Each row is a point on a landscape with many valleys, with its height.
From any point a ball takes the steepest step (drop divided by distance) to one of its 4 nearest points. It stops when none of these is lower. Distance is the straight distance between rows; heights are no part of it.
<387> h=197: [ 14  26  -4 -39  -3  27   3  22  -9]
<439> h=358: [ -8  22   6 -40  -5  23 -16  -6   0]
<492> h=291: [-21 -18 -20  62 -15 -27   7 -12  -1]
<252> h=296: [ 17  39   7 -23  15  12 -13   9 -13]
<33> h=372: [-27 -17 -32  51 -22 -22  15  -8  -7]
<378> h=322: [  7 -28  -2 -14  23  -7   2   7   1]
<70> h=287: [ 29  41   0 -10   9  13   9  30 -12]
<350> h=354: [  7 -11  11  -9  27 -10  -4   4  -1]
<591> h=119: [ -1  47  -1 -31 -14  26  -4  16 -27]
<448> h=368: [  9   2   4 -35   5  15  -6   5   5]
<646> h=453: [-26 -39 -19  36  -8 -15  21  -5   8]
<517> h=401: [-11 -46  -9  25 -17 -18  21  -4  13]
<587> h=355: [  1 -29   9  21 -15  -7   6 -14  23]
<525> h=359: [ -7 -10 -26  58 -34 -33   6 -13 -10]
<304> h=302: [  0 -11  18  19  -2  -7 -10 -20  28]
<564> h=211: [-20  33  -5 -36 -11  26 -15   3 -28]
<13> h=383: [-16  10   8 -34 -11  25 -18 -13   2]
<211> h=324: [ -1  29   8 -35   3  20 -18  -6  -9]
<608> h=74: [ -1  37  -8 -32 -15  28  -3  23 -25]
<477> h=176: [-13  45  -1 -26  -6  19 -12   5 -29]
<217> h=93: [ -7 -33  10  -5  13  -7   2  -4  10]
<453> h=247: [ -3 -13  11   1 -14   7  -9 -27  32]
<561> h=492: [ -8 -21   6  41  -7 -25   1 -14  13]
<203> h=137: [  5  47  -9 -24 -18  36  10  36 -21]
<592> h=436: [-14 -39  -2  30  -3 -19  10  -7   5]
<510> h=92: [-26 -20 -16  53  -6 -17   6 -14  -2]
<635> h=364: [  1 -37   8  21 -10 -14   6 -11  19]
<166> h=365: [  0 -12  18  14  22 -13 -11 -16  15]
<657> h=356: [ -3  27   9 -27   9  11 -19 -13   0]
<436> h=325: [ -1 -21  13  15  -4 -12  -7 -19  22]
<208> h=412: [  9  12  16 -17  21  -1 -20 -11   6]
<128> h=357: [ 25  21   6 -16  27   2  -3   9  -7]
<11> h=375: [ -2 -33 -10  36 -37 -20  21  -7   9]
<661> h=149: [  8  33  -3 -34  -6  25  -4  15 -13]
<245> h=232: [ 26  35  -1 -23  -1  21   9  31  -5]
<40> h=285: [  4 -21  15 -13  10   0  -7  -8  17]
<96> h=682: [-30 -30 -10  27  25 -12   3  -7  -5]
<295> h=298: [ 17  -6   9 -27  19  -4  -4  11  -2]
<546> h=406: [ -4   5  12 -22  -1  17 -18 -21  15]
<214> h=282: [ 14  -3   4  -8  39 -15   5  16 -16]
<144> h=366: [  5 -16 -12  47 -40 -35  12 -12   5]
<643> h=299: [ 31  32   6 -20  15   7   4  26 -12]
<311> h=376: [  5 -23   2  31 -31 -16  10 -18  24]
<381> h=438: [  5   9  18  -9  16   1 -22 -21  13]
<150> h=419: [ -5 -32   6   4  23 -15   4   1  -1]
<226> h=346: [ 22  29   4 -23  17   9  -5  10  -7]
<535> h=546: [-43 -22 -41  49  -8  -5  16  -9  -4]
<649> h=326: [ 23  42   6 -14  14   9   0  18 -10]
<422> h=339: [ 22  -2   4 -36  10   9   1  18   0]
<394> h=185: [ 15  45  -5 -25 -11  25   8  32 -14]
<633> h=461: [-24 -31 -10  39  -2 -18  15  -8   3]
<261> h=437: [-25 -52 -16  26 -12  -9  23   0   4]
<20> h=234: [ 10  46   2 -24  -1  22 -10   8 -17]
<197> h=385: [ -8 -29  11  15  12 -14   2  -7  12]
<206> h=341: [  6 -15  10 -14  13  -1  -7  -7  11]
<310> h=400: [  2 -12  16   5  16  -7 -11 -17  15]
<15> h=218: [ 11  50  -5 -20  -9  28   1  24 -15]
<666> h=189: [ 14  -9   6 -14  29  -9   2  13  -8]
<134> h=360: [ -7 -20 -29  53 -32 -31  15 -11  -2]

Where does a ball stop that starts at each point below?
<96> => <217>
<592> => <453>
<546> => <608>
<381> => <217>
<561> => <453>
<208> => <217>
<646> => <510>
<166> => <453>
<15> => <608>

Call two points neighbours if one is among the 4 nearest of the other. Go from one point of each pair to the other, from neighbour to neighbour, staying as low as possible. Name the highest point that can't be avoided.
<608> and <217> => <226>
<453> and <510> => <311>
<666> and <217> => <378>
